A landscape with many valleys, sampled at points; each row gives a point and its height.
A ball rolls from a point to the lowest of its 2 nearest points, and stops where none of them is lower. Distance is the straight distance between rows; heights are no part of it.
K158 height 19.1: [  1 -13 -10 -14 -20  11  -6  14   4 -31   6   1   7   5  10  22 -20 -11
  -7 -47  18  25  21 -29  -3   4]
K229 height 42.9: [-27  27 -56   1   7   5  27  22 -16  29 -39 -20 -12 -11 -13   2   3 -18
  37  30 -14 -11  23  40 -23  21]
K892 height 59.2: [ 11  20  17  20  15  -2   5 -47  -6  21 -28   8  -4  -4   8   2 -43 -11
   8 -32  28  34   1   1 -33  22]
K85 height 12.4: [ 56 -23 -22  11 -12  15  15 -21   1   1  25  16  24 -12 -14 -44  13  30
 -32  -5  34  -5  23 -14   8  15]
K298 height 29.2: [ 21 -22  -9   7 -25   5 -12 -20   0  -8   8 -10  -5  -4  15   3  10 -17
  -8 -10  16   2 -14  15 -12  13]
K809 height 23.3: [ 12  -1  20 -40 -25  -3  -2  21  18 -23  26 -10  -4   5 -12  25 -20  -1
 -15 -28 -25   9   9 -27  15 -11]
K566 height 23.1: [ 45 -15 -16  -8 -27  16  18  12   6 -12  47  -9  -5   0  -9  -1  -6  -4
  -9  -5   5   2  10   0  -7   1]
K487 height 29.3: [-48  -4 -21  -1   6  10 -13  53  -1 -52 -13  17  26  19  23   4  18  10
  -3  16  25   2  27 -29   7   3]
K846 height 46.5: [-18  36  63   2  38 -12 -24  23   6 -29  -9  14 -11  27   5  19 -27 -26
  16  -4 -15  -7  41 -12  19 -30]
K360 height 53.5: [ 26  25  35  -2   1  -6   1   3   5  -1   5  -6 -25   3 -11  10 -21 -47
  18   6 -11 -19  46  24  -2  -7]
K213 height 50.1: [-54 -24 -36  21   8   3 -11  25 -18 -20 -18 -19  14  23  42  13  40  20
  -2  37  22 -12 -32  19  -9  10]
K617 height 76.7: [ 44 -14 -50   4 -36  32  33  14  -8 -15  26   7  24  -9 -14  -9   9   6
   0 -13  32  -4  63   5   6   0]
K303 height 55.4: [ -7   8 -29   8  -7  18  28  47  -4 -39  -8 -17   7   7  23  24  -4  -4
 -11  12  19   0  26  -8   0   8]
K701 height 58.1: [ -8  12  26  12   7  -5  -3 -19   9   0 -17 -17 -23   2  43  43 -33 -45
  18  -9   2  19  -9  16 -24  19]
K981 height 51.6: [ 40  11  46  12 -10  10  -9 -26   0 -21   8   9  -6  19   8   9 -16 -32
  -2 -44  27  10  29   8  -8  -6]
K343 height 58.5: [ 44   1  22   6  -5  16 -13  16  10 -29  26  24   5   9 -16 -16  13 -24
  -4   7   3 -26  52  17   8 -12]
K548 height 34.6: [ 30 -18  -8  10 -28   9   3   7   6  -2  24 -22 -23 -10   8   9  17 -41
  12  21  -1 -33   7  49  -4  -4]
K937 height 57.4: [  6   9 -12  -2 -14   4  27  46   3 -29  11 -12   0   3  -4  20  -4 -24
   0  22   1 -19  43 -11  12 -10]
K400 height 40.8: [ 22 -21  20  -9 -25   9 -14 -37  16  -3   5  -2  -3 -10  15  31 -20 -39
  11 -68  22  21 -18  15 -18   6]
K34 height 12.3: [  0   9 -42  20   9  10  11 -20 -15   8  -7  14  19 -12  12 -30   4  13
 -15  -8  35   9   0   4 -15  34]
K771 height 61.8: [ 47 -14 -29  31   0  -6  47 -10 -13  44  13 -27 -20  -7  -2 -26  25  16
 -16  29 -11 -11 -18  44  -2  20]
K338 height 54.4: [-71   1 -45   1   8  11  -5   4 -25  33 -42  -8  12  -6 -17  -7  17  14
  28  22 -15   6 -23   8  -7  12]
K375 height 58.8: [ -9  21  20   7  10   2  -1 -39   4   6 -38  -9  -4   5  27  38 -46 -33
  18 -36  16  32  15   7 -23  21]
K604 height 41.8: [ 10  -2  40 -29 -10  14 -28 -37  17   7  -6   4 -17   4  -2  25 -36 -51
  24 -58  -3  14 -11  19 -17  -9]
K143 height 62.0: [-49  -7 -34 -15  13 -11  -1   6  -4  25 -17   7  16   0 -43 -50  20  71
   2  41 -22   4 -18 -44  24   6]
K208 height 56.3: [ 15  39  15  23  41 -23  18  11  -6  39 -15  -6 -16  -6 -13 -23  23  17
  12  53 -45 -19 -10  24   7   2]
K646 height 74.9: [ 17 -12 -39  29 -21  25  29   9  -5 -26   6 -13   9  13  35  18  11 -25
   1  12  46 -11  40  38 -24  13]
K161 height 46.3: [-45  14 -60  -5  -2  11  27  34 -16  26 -29 -19   0  -6 -16   0  13  10
  35  31 -23 -16  16   3  -2   5]
K222 height 54.5: [-45   1  -3 -15  -1   7  -9  23  12 -60 -10  14  32  31  28  29 -27  -5
  -3 -43  21  21  19 -30   1  -5]
K694 height 31.9: [ 31 -37   2   2 -31  13 -19 -18   9  -6  37  -8  -6   0   9  -8  31 -32
   2  -6   6 -11   2  45   2  -8]
K354 height 17.9: [ -5  -7   8 -25 -18   3 -13  38   5 -29  18 -13  -9   9   5  22   1  -4
 -12   6 -20  -5  10 -35  19 -22]
K983 height 59.8: [  0  22  26  22  42  -3 -21 -49 -12  17 -56  23   0  -5  11 -12 -27 -17
   4 -14  33  19   2  17 -22  13]
K7 height 61.1: [-17   8  27  16  21   4 -39  -8 -18 -18 -33  17   1  19   9   3  10 -27
  18   3  15 -12  32  28 -16  -3]
K769 height 56.7: [-71   3 -50   1  12   2  -4   1 -23  29 -54  11  35   2 -11 -22  11  41
   9   4  -2  16 -23 -18  -7  31]
K252 height 25.6: [-44 -27 -74  -1  15  26  -2  -8 -32   9 -29   1  29  15  -4 -43  39  55
   3  33  37 -14  -2   9 -17  15]
K770 height 44.5: [ -8  35  58   6  39 -18  -6   2   5 -14 -17  18  -8   3   1  14 -21  -7
  -7   5  -7  14  19 -27   2 -15]
K105 height 70.0: [-17   8 -53   6  15 -16  44   5 -12  53 -25 -49 -30 -14  -1   6  19   8
  21  30 -48 -16 -23  32   0  15]
K309 height 56.1: [-46   8  10 -22   5  -1 -23  11  -3 -27 -32   6  18  20  13  23 -19 -18
  17 -41  13  12   5 -11  -4   4]
K662 height 35.4: [-37  23  47 -37   9 -12  -1 -10   5  12   4   9  -3 -10 -15  29 -38  12
  13 -20 -49  15 -25 -37   9  -5]
K462 height 33.3: [ 31   9  -4 -21 -20  -9  34 -17   8  21  17  -5   0 -22 -32  -5 -41  23
 -14 -45 -15  31  -1 -39   2  20]
K367 height 29.9: [ 16 -48 -44 -12 -53  40  -3 -19  -2 -15  37 -11  18  -7 -22  -9  20  -4
   9 -16  32  -5  24   9 -12  -8]
K649 height 49.3: [-47  -2 -65   9   4   6  36  41 -18   8 -28 -21   8   8   3 -11  24  26
   4  39  -4  -9   0  -3  -2   6]
K974 height 53.8: [ 23  19   4  14  23 -27  33  15  -1  30   7 -27 -23 -17 -10 -12  27  21
   0  46 -41 -17 -36   6  16  -8]
K390 height 48.5: [-44 -17  -3  36  25 -14 -21  14  -8 -10 -14  -9  13  24  53  -4  46  24
  -4  38  13 -17 -59  21   1   3]
K630 height 43.2: [-13  19  48 -26  -3  -4 -12 -19  16   4  -8 -10 -34  12 -11  48 -37 -47
  29 -49 -23   0  -3  11  -5 -14]
K60 height 43.5: [ 34  27   4 -20 -14   9  22  20  17  -2   4  10  -1   7 -44 -12 -27  -8
  21 -37 -14  -8  52 -20  14   3]
K272 height 60.1: [ 44   8  38  16  11 -15   5   0  -1  -1  16  -7 -25 -21  15   3  -6  -6
 -30  25 -13   1 -15   6  10   4]
K231 height 50.3: [ 46 -13  40  -4 -14  13 -26 -22   7 -18  23  31   1   7 -13 -13  -5 -16
 -11 -53  19   4  19   2  -4 -22]
K844 height 52.0: [ -3   5  55  10  23  -6 -27 -51  10  17 -19  12 -13   0   6  23 -48 -21
  12 -30  -2  31 -19   7 -25   0]
K83 height 42.6: [ -2  26  55 -15  30 -17  -8  -6  17 -10   0  24  -7  -8 -14  10 -47  -4
 -10 -30 -12  22   3 -35   4  -7]
K999 height 70.1: [ 10  -6 -57  24   4  12  42  32 -16  19 -11 -23 -11   7   2 -20  39  18
   2  46  -1 -34   6  35  -5  11]
K956 height 48.0: [  4  31   7 -26  -4   2   8  41   9 -10 -18   5  -9   9 -49   6 -26 -18
  36 -20 -31 -19  53 -13   9 -18]
K173 height 28.9: [-14   9  19 -11   4  -6  -9   7   2   3   2  -4  -7 -12  10  22  -6 -17
   1  10 -10   5 -12  -8   7   1]
K276 height 26.4: [ 39   6  14  -2   0  -2   4 -27  -3  41  14  16 -12 -25 -41 -30  -5  26
  -6  -3 -14  12  -9 -15   7   7]
K9 height 53.1: [-20  13  26 -29  16  -2 -15  26  25 -46 -13   9  11  26  22  44 -45  -2
 -17 -46  18  23  16 -54  -5 -17]
K184 height 39.2: [ 31  -2  -2 -16 -19  -1  20 -29  14  14  15 -17  -7 -12   6  23 -31 -24
   0 -72   6  24  -8   3  -7  12]
K911 height 74.0: [ 30   1 -29  43  -2  12  46  32 -10 -22   1 -13   0  17  29   6  17 -13
  -8  44  29 -22  36  36  -6  10]
K695 height 39.8: [-23 -14 -18 -12 -21  18 -23  22 -12 -10  -1   0   7   6  -9  -7  28 -14
  30  27  -4 -16  17  13  -2 -12]
K991 height 32.2: [-29  14  35 -29   5 -12 -18  11   8  -9  10   7   2 -11  -2  16 -17  12
  -9   2 -33   0 -21 -33  26 -14]
K59 height 24.2: [  0   5  31  15  10 -20  -3  -6  13 -20   6 -24 -24  -7  65  41  -1 -36
 -13  16   3   5 -31  23  -1  -2]
K930 height 33.0: [-26 -10 -32 -19 -14  13  12  -7   5  -7   5   5  28  -5 -16   1  -6  28
 -12 -40  19  37   1 -46  -4  12]
K670 height 68.4: [-12  -9 -71  29  18  -7  46  15  -8  39 -18 -40 -19   6   4  -7  40  19
  12  37 -19 -19 -28  25  -7  11]
K827 height 61.6: [ 29  23  30  40  24 -23  17   7   6 -17  -1  -7 -13  -7  42   0  -1   8
 -34  24   6   5   2 -11   2  12]
K997 height 39.5: [ 30   3  14  30  33 -17  -9 -35  -8  47  -9  24  -9 -20  -7 -34   3  26
 -24  20   5   0 -34  12  -4   7]
K557 height 21.8: [-24 -22 -72  -4   4  26   4 -21 -36  23 -22   6  27  -8 -32 -42  20  43
   9  12  29  -2  14  14 -12  18]
K674 height 21.6: [-36 -26 -26  23  37 -13  -5  10  -9   2 -11   8  23  30  18 -33  50  59
 -16  42   3 -10 -44  -4   7  -1]
K95 height 11.4: [-37 -20   5 -28 -21   5 -24  29  18 -61  12 -13  13  19  37  47 -16 -25
  -2 -37  11   4 -12 -13  -1 -24]
K587 height 21.1: [ 14 -10  23 -50 -25 -10 -11   3  31 -16  37   0  -4   9 -18  15 -39   7
 -13 -69  -7  14  -4 -42  16 -29]
K355 height 53.6: [-10  10  55 -19  19   5 -35  -8  17 -19 -11  27  -3  37   2   4 -21 -33
  16 -35   3  -2  26  -1  -6 -17]
K413 height 28.6: [-28 -31 -32 -12 -17  12   1  22 -11 -27  22   6  20  12  -4 -16  30  30
   4  40  11 -12  10 -17  19 -11]
K603 height 37.2: [ -1 -22 -23  -3 -25  21 -23   9 -13 -15  10 -16 -17  10   9   3  28 -31
  21  21   9 -32   1  40  -6  -7]
K772 height 77.8: [ 31 -11 -33   1 -26  38  14  19  -9  -7   5  15  28   8 -43 -27   2   4
  19 -12  13  -6  77  12   4   0]
K602 height 48.7: [ -7  36  40 -27  16  -8  -9  37  16 -29   7   2 -12  25  -9  25 -22 -19
   4 -15 -25 -10  43 -20  10 -32]
K190 height 32.7: [ 17 -38 -45   7 -28  26  -9 -11 -12  -3  24   0  16   6  -4 -26  24   9
 -10   9  24 -14  11  22   0   2]
K880 height 51.3: [ 40   4  10   1  -4 -23  24  15   0  19  37 -30 -20 -15   9   7  31   5
 -16  58 -46 -19 -31  20  18 -19]
K945 height 47.2: [-13 -31  26 -20 -19   4 -41 -10  11  -7  25  24   5   9 -16  -7   7   0
  -2 -20  -6   1 -25 -13   6 -15]
K38 height 38.8: [ -3 -20   0 -20 -21   3 -12 -18  15 -26  23  18  32  -5   8   3  -8  16
 -28 -48  17  21 -26 -37   1   4]
K165 height 51.5: [  3  42  21  -5  16  -1  -1  20  -3  10 -18  12 -10   5 -37  -2 -19 -23
  24  -1 -16 -18  42  13   0  -6]
K831 height 34.9: [ 47 -10  -8  26  24 -16 -10 -13 -11  26  21  22   5  -8 -24 -53  33  27
 -14  44   6 -30  23  36   2  -5]
K639 height 40.7: [  1  19  32 -16  11 -15  10  -5  15  -7  -9  -2  -2  -6  14  31 -51  -6
 -11 -42  -7  31 -14 -35 -11   9]
K766 height 45.7: [-42  -8   8  14  49 -27 -20  -5   0  26 -26  20  10   3  30 -14  26  40
 -18  25  -3  19 -83  -6  -1  10]
K725 height 29.4: [-42 -27 -46 -15 -25  23  -4  -5   0 -15  -1  20  36  -3 -16 -22  18  25
  -6 -12  27  20   9 -42  -1  12]
K784 height 59.3: [-49   1 -41   6  25   5  -3   8 -10  16 -37  11  24  -2 -30 -47  25  52
   1  24  -9  -4 -12 -13  -2  10]
K148 height 40.6: [  0 -28  11 -21 -19   6 -32 -15  13 -29  17  10  22   9  27  12  -7 -12
 -14 -53  29  22 -21 -10 -19   4]
K960 height 58.7: [  4  40 -13   8  34 -21  20  -1  -9  51 -35  -2 -21 -16 -25  -8   5  -8
  21  36 -26 -25   5  27  -3  10]
K777 height 63.8: [ -4  -3  61  15  26 -20 -34  -8  -4 -14   8  37   5  -3  12 -23  17  12
 -17  25  -5  -5 -21  -6  13 -15]
K218 height 6.5: [ 40 -17 -44  23 -14  25  29 -14 -18   4  10   3  15  -9   0 -34  12  28
 -26 -16  33  13   1   4  -8  30]
K889 height 75.7: [ 34  -8 -40  18 -25  27  43  13  -1 -20   3 -18  10  -2  12   9  -4 -15
  10 -17  32  -8  51  11 -15   7]
K539 height 72.0: [-14  24 -60   4  -6  -7  62   7  -8  49 -17 -52 -16 -25   2   0  -4  15
  14   4 -27   2 -14   8  -6  25]
K249 height 26.7: [ 32 -17 -42   0 -49  27  14 -15   1  -8  32 -19   7  -1   0  12   1  -9
   7 -13  12   3  22  21  -4  10]
K344 height 47.1: [ -6 -10  19 -23 -20 -14 -23   4   4 -10  23 -20 -31  -5   0  32  15 -34
  14  12 -33 -25 -16  31   6 -26]
K716 height 63.6: [ 34 -22 -33  16 -19   9  30 -16   0  24  14 -18  -2 -21   2 -11  14   4
 -14   8   8  -4 -12  28   0   3]
K585 height 24.9: [ -8 -10  13   2  27 -37 -20 -17  -4  29  12  12   0   2 -20 -42  43  40
  -5  58 -35 -17 -38 -16  26 -34]
K81 height 17.1: [-26 -10 -50   4   9   9   5 -17 -14  10 -23  29  34   4 -13 -35  19  37
   1  -4  43  11  -5 -11 -14  22]
K154 height 64.6: [-10  -3  38  22  18 -23 -32 -18   4  -2  -4  20   6   6  30   2   3   1
 -12   8  19   2 -27   5  -1   4]
K192 height 36.1: [  2 -11  -7 -31 -24   3  -3  -4  12   4  24  -2  14 -13 -14   0 -20  16
 -16 -33   3  31 -11 -44  13  -4]
K287 height 42.2: [  7 -35  19 -24 -28  21 -37 -19   8 -27  10  13   6  15   0  12   5 -26
  10 -45  19   2   0  15  -7 -10]
K905 height 57.5: [ -8  -6  27 -29  -2  -5  -4 -44  -1  41   2   4   1 -37 -24   9 -33  -7
   6 -36 -15  24 -46  -6  -4  12]
K368 height 25.8: [-33 -32 -62 -12 -36  36   5  -8 -12 -24   8   1  40  10   6  -7  12  12
  12 -31  42  14  17 -11  -9   9]
K56 height 52.1: [-52  -3 -79   2  13   9  23   5 -26  30 -52 -23   5  -2  -3 -20  24  30
  16  19  -3 -11 -15  16  -7  18]
K465 height 61.4: [ 22  19  59  10  26 -36  -6   5  16 -17  26   4 -22  -9  27  13  -1  -5
 -29  36 -20  -7 -18  -8   7 -23]
K178 height 17.2: [-31 -21  -3  18  36 -29  -4  12   5   4  12  -2  17   9  20 -14  40  58
 -23  58 -13  -3 -50 -26  29 -11]
K474 height 43.6: [-30  -1  21  18  37 -40   7 -15   2  35 -16   0  -1 -12  22  -7   6  56
 -36   3 -17  32 -81 -12   0   7]
K5 height 64.5: [-23  27  17  43  41 -11 -15  -2 -13 -27 -42   6  13  24  46   5  -9 -18
  10  15  31   4  16  -1 -12  10]
K180 height 63.9: [ 23  19 -31   3 -13  12  60  33  -5   2  13 -18   2 -10 -24  -7  -7   6
   7   6   3 -12  55 -11   4   7]
K927 height 25.7: [-64 -28 -52  15  27   4 -11   4 -25  15 -20   5  30  23  -1 -44  48  45
  -2  44  23 -12 -36   8  -5  12]
K521 height 60.5: [-27   7  -3 -16   3 -14   7 -22  -4  65 -15  -7  -5 -28 -41 -17   2  36
   9  13 -42   8 -49 -15   7   4]
K637 height 61.2: [-11  16  17  -5  23 -15  -8 -34 -12  64 -20   4  -8 -31 -27 -13 -13   9
  12   3 -25  12 -45   6  -6   7]
K137 height 40.0: [-12  28 -21   6 -12   6  16  13 -10  15 -34 -24 -10  -6  -2  19 -12 -40
  32  19  -5  -7  26  44 -13   5]
K66 height 15.4: [ -8 -14   6 -41 -26   1 -10   9  26 -44   8  -6  -3  11  23  37 -30 -21
   1 -62   9  16   5 -11  -2 -18]
K546 height 18.2: [ 50 -18 -19  -1 -31   9  18   0  11 -17  39   8  10  -5 -27 -17   5  20
 -22  -1  11   4  20 -30  18  -2]
K437 height 47.3: [-45 -27  14  31  41 -25 -29  -5  -1  -3 -29  13  14   5  57  -9  30  27
 -17  22  24  13 -69   7  -5   7]
K555 height 53.7: [-47  -7 -37  -6 -19  11  11  49  -7 -47 -10 -26  14  14  32  30   4 -13
 -14  22  17   1   4 -13   2   3]
K932 height 41.5: [  4  15  24  39  46 -31   0 -26   2  38 -13  16   3  -7  10 -17  -1  40
 -24  13  -7  24 -60  -2   3  14]
K972 height 44.8: [-45 -17   4 -22 -17   3 -31 -18  -8   9  -3  27  10  -1 -31 -20  11  10
  14  -7  -8   7 -27 -25   6  -5]
K232 height 56.4: [ -7   8  43 -29   5   2  -8 -32   6  23  -9  22  -5  -5 -27  11 -38 -14
   1 -56 -17  13 -25 -18  -4   5]
K764 height 45.4: [  9   0  24 -18 -24  -1 -30 -14  10  13   5 -10 -20   8 -10  22   8 -49
  34   4 -12 -26   2  43  -4 -17]
K989 height 60.2: [  8  27  18   8  17 -10   3 -27 -11  54 -21  -4 -28 -28 -19  -3  -9 -14
  16  18 -31 -12 -15  28  -5  -1]
K278 height 61.7: [ 22  -8 -56 -11 -29  23  48  41  -3 -13  19 -19  16  -6 -20   1  -1  22
 -13   6   3  -4  42 -28  14   6]
K454 height 62.7: [-35  30  21   8  19  -6 -17  19   2 -26 -35 -17 -13  20  35  45 -20 -38
  23  26   1   1   2   4  -3  -2]
K805 height 23.7: [-15 -19 -13 -14 -20   8   8  34   4 -22  22   5  10   6  -7  -1   5  22
 -14   9  -5   5   7 -29   5  -2]
K656 height 58.9: [-14  -4  -3 -15 -17  -6  -8 -34   2  54   1   8  -4 -18 -38 -13 -12  21
   4 -25 -23  21 -51 -19   1  13]
K469 height 16.4: [ 25 -14  29 -43 -25   8 -13 -26  26   0  24  18  -1   2 -30  -1 -31  -7
  -2 -80   2  16 -10 -27   4 -13]
K379 height 43.8: [  7 -12  12 -10 -34  16 -28 -22   0  -9   3 -12 -11   8   7  26  -3 -42
  31 -34  13 -12  -1  41 -11  -6]
K365 height 38.3: [-21  10  21 -45  -1 -15  -6  -8  12  -1   5  16   2 -12  -7  27 -55   9
 -11 -49 -28  30 -17 -49   5   1]
K46 height 49.1: [ 12   5  17   1 -11 -15  11   9   0   9  26 -14 -30 -16  -4  11  22 -21
   4  33 -44 -28 -14  26  16 -20]
K812 height 22.3: [ -6  -5 -27  -8 -21  23  13   8  -6 -31   9   0  29   5   8  10   9   1
   2 -29  39   5  27 -19  -1   3]
K405 height 71.6: [ -1   5 -35  33  17   7  24  37 -11 -12   1 -16   5  13  23 -12  45  15
 -16  59   7 -22  -4  24   8   9]
K840 height 59.5: [  2 -10 -47  -9 -33  15  33  57   3 -22  27 -15   4  10  -3   6  11   0
  -7  38  -2 -15  37 -27  16  -9]
K3 height 61.9: [-25  19  45  20  32 -10 -39   3  -2 -13 -33   7 -15  16  24  24  -6 -29
  31  26  -1  -9  20  20  -5   0]
K288 height 58.6: [ 45   5  14  22   2  -2  10 -10  -2  27  15   4 -18 -15  -2  -9  15 -12
  -9  22  -3  -9  -7  21 -10   6]
K188 height 47.9: [ 53  36  39   0   1 -13  18 -20  16  33  10   3 -23 -22 -38  -3 -30 -12
  -5 -22 -31  -2  14 -13  -3   3]
K966 height 39.7: [ 32  23  19 -20  -4  11  18 -13  10  -4  -4  14   8  12 -30  -7 -43  -6
  16 -57   8  16  38 -25   8   1]
K215 height 62.6: [ 19  21  77  14  45 -29 -23   2  -1  -5   8  24 -16 -11  11  -5  12  12
 -25  33 -21 -14  -9 -14  30 -20]
K243 height 37.0: [ 28  18  16 -15  -9   0  19 -29  15  11   7  11   1 -12 -23   6 -47  -3
   0 -68  -2  29   2 -19  -6  24]
K174 height 5.8: [-38 -13   1 -37 -14  -5 -34  57  13 -54  23 -12   7   8  42  29  -6   2
 -18  -9 -11  -1  -1 -27   6 -26]
K597 height 32.0: [ 42   8   5 -16 -18 -19  33 -19  13  46  27 -13 -10 -29 -34 -17 -10  28
 -24  -3 -30  15 -25 -31  15   8]
K559 height 78.9: [ 10   1 -34  -9 -25  23   4  13  -5   9   0  11  14   5 -33 -18   2  -2
  22  -2   6 -22  39   3  -5   4]
K551 height 52.6: [ -4   6  68   9  28   8 -35 -35   5 -14 -12  24 -15  11   3  10 -31 -28
  27 -26  10  16  16  15 -21 -10]
K736 height 31.7: [ 26 -18  -4  11   4  -1 -23   7  -7  14  23  20  -7   3 -38 -40  43  29
  -1  63 -15 -38  18  16  15 -20]
K172 height 60.0: [ 54   3 -10  35  14  -8   9 -21 -12  33  -6  -5 -20 -19   0 -27  26  10
  -9  32  13 -16 -17  49 -13  14]
K556 height 66.8: [-18 -22 -61  20  -5   1  46  11  -6   7  -5 -37  -9   4  19  -7  34  25
 -10  23   2   3 -25  13   4   8]
K62 height 59.9: [ 35 -10  16  21  -8  10 -17  -2  -3 -34   5   7   8  11  14  -5  10 -33
  -5  -1  24  -9  31  11  -5  -3]
K996 height 65.3: [-15  12  19  36  20 -15 -13  -8  -3 -14 -25  -6  -7   9  47   3   6 -10
  -4  26  12   6 -18  17 -12  13]
K570 height 42.3: [-34 -18   2 -22 -16   5 -25   4  -6  13   8   5   5   4 -17  -3  27   4
  23  11 -17 -12 -11   1  11 -21]
K386 height 17.3: [ 62  -8 -20   9 -29  19  19 -31   4  11  30  11  17 -10 -31 -30  -6  11
  -5 -31  25   0  42   2   3   3]
K609 height 63.3: [ 14  17  -1  18  13 -17  37  15  -1  -4   2 -23 -11  -6  44  15  -3   6
 -42   1   2  12 -20 -15   7  14]
K687 height 45.3: [ 21  19  41  -9   3 -16  11 -11  12  16  20   3 -23 -23  -9   3 -30  -4
  -3 -16 -24   5 -15 -25  12   3]
K492 height 52.3: [ 26   5  22  12   5   3 -12 -17  13 -43  -2  -5   2  20  42  26 -32 -30
  -2 -42  39  28  17  -2 -10  -5]
K61 height 28.4: [ 31 -11  -1 -27 -35  -7  19 -26  13  37  35 -16 -15 -35 -19  -1 -26   7
 -20 -34 -28  19 -29 -21   2  13]
K873 height 32.1: [-26 -29 -29  12 -18  15 -17  30 -15 -38  24  -4  10  20  13  -9  44   4
   0  59   4 -23   3   5  26 -21]
K836 height 21.9: [ 41   5  -5  -6 -17   6  13 -30   4  29  13  14   7 -18 -41 -28 -19  12
 -15 -34  12  18   6  -1  -1  18]
K104 height 60.4: [-10  22  34  34  28  -2 -43 -22 -19   4 -34  33  11  -2   9  -3 -10 -12
  13   6  31   1  21   8 -17   6]
K869 height 51.4: [ -1  28  31 -18  15  -5  -3  35  19 -51  -9   1   3  24  12  21 -34 -18
  -8 -28   0  13  43 -43  19 -16]
K461 height 26.5: [-14   5  22 -14   1  -9 -14   7   9 -16  10 -26 -18  -3  42  45 -11 -17
 -18   6 -17  -9 -26   1  -4 -10]
K146 height 51.2: [ -3  24  53   6  28 -17  -3 -39   3  28 -30  17 -16 -12  -1   6 -56  -5
 -10 -25 -25  26 -21 -11  -9   9]
K590 height 80.0: [  8 -19 -21 -21 -38  21 -12  -6   1  13  19   5   4  -3 -55  -9   3 -12
  25 -26   1 -18  41  -3   5 -18]
K196 height 55.0: [ -6   6  45 -23   5   8 -31 -22  14  -4 -10  24 -13  12 -39   0 -32 -18
  15 -50   1  10  12  -6   5 -10]
K839 height 37.4: [ 15   6 -22  12 -19   6  17   7 -12  15 -12 -27 -20 -10   1  17   9 -40
  27  10   0 -42  24  51  -4   3]
K475 height 26.6: [ 12 -12   1  12  -7 -10   5  -5   4 -22   7 -23 -20  -7  44  20   7 -13
 -24   9   5  11 -28  18 -11  11]
K250 height 37.5: [ 32  -4  18  20  27 -22 -24 -28  -9  42   8  32  -1 -18 -26 -53  27  23
 -14  32  -6 -21 -17  29   8  -7]
K518 height 28.5: [ 14  -9  10  -4  10 -13 -27  -9   0  24  21   8  -6 -10 -40 -37  36  37
  -6  46 -31 -17 -11   3  27 -18]
K419 height 48.9: [ 22 -22  59 -31  -9   3 -46 -25  15 -17  25  32  14  13 -16 -16   3  -4
 -13 -45   7  -1 -10  -5   3 -18]
K459 height 57.3: [-34   0  16  11   2  -1 -14  -3   3 -11 -20   1   4   5  32  24 -11 -24
  14 -20  12  11 -17   9 -20   7]
K611 height 72.9: [ 17  -2 -14  32  13  -8  13  35  -8 -23  -5  -9  -7  15  28  -3  29  -9
  -2  57   4 -22  25  26  -4  -9]
K123 height 50.0: [ 25  34  53  -6  14 -12   5 -36   7  44 -15  12 -19 -16 -33   7 -51 -11
  12 -30 -26  15   2   1  -8   8]
K578 height 35.7: [ 12 -28 -38   3 -31  23  11  13 -18   3  16 -14  -4  -7 -24 -29  34  12
  12  33   8 -21  21  16  -1  -8]
K453 height 56.8: [ 59   0  20  14  -8   1   9   6   4  -1  27  15  -4  -7 -24 -13  10 -10
  -2  35  -7 -23  31  11  17  -6]
K949 height 25.4: [-18 -13 -20   5  -6  30  -3  27   3 -42  -3  22  30  26  15  -5  16  -9
   3  -6  37   1  40 -10 -10  -3]
K567 height 51.9: [-54  -7 -51   8   4   6  12  34  -7 -32 -26  -9  15  19  46   9  20  20
 -15  25  30  10 -11 -12  -7   4]
K939 height 12.0: [-20  16  -1 -24  -3  -5  -5  55   4 -45  21 -19 -12   3  39  46 -18  -9
 -23  15 -22   0   5 -25   8 -25]
K234 height 21.2: [-27  -4  18  18  29 -31 -24   4  -4   6   3   8   9  -2  11 -12  57  33
 -14  66 -36 -12 -49  -2  25 -29]
K924 height 65.2: [  2 -16 -32   3 -11  -5  26   1  -2  30  14 -33  -8  -8  14 -10  25  12
   1  16 -21  -3 -28   8  13   8]
K969 height 55.1: [ 43   9  39  14   1  -7   5  15   4 -14  21  -5 -27 -11  -7  13   4 -31
   8  29 -11 -28  23  28   6 -11]
K239 height 63.7: [-32  40   8  22  36 -17  -2   6  -7  -5 -51  -6  -5   8  26  20 -21 -18
  12  19   2   6   6   0 -10  17]

For each start below, name the point where the ball stops.
K278 => K178
K208 => K174
K143 => K548
K180 => K178
K62 => K548
K343 => K61
K784 => K548
K454 => K59

Call two points neighbours if one is among the 2 nearest of the other. Go from one point of each pair to the other, from neighbour to neighbour, staying as low as possible. Name the highest point that can't be avoided.
K61 / K469 => K243
K218 / K61 => K597
K59 / K178 => K695
K174 / K288 => K609
K469 / K174 => K809
K218 / K178 => K927
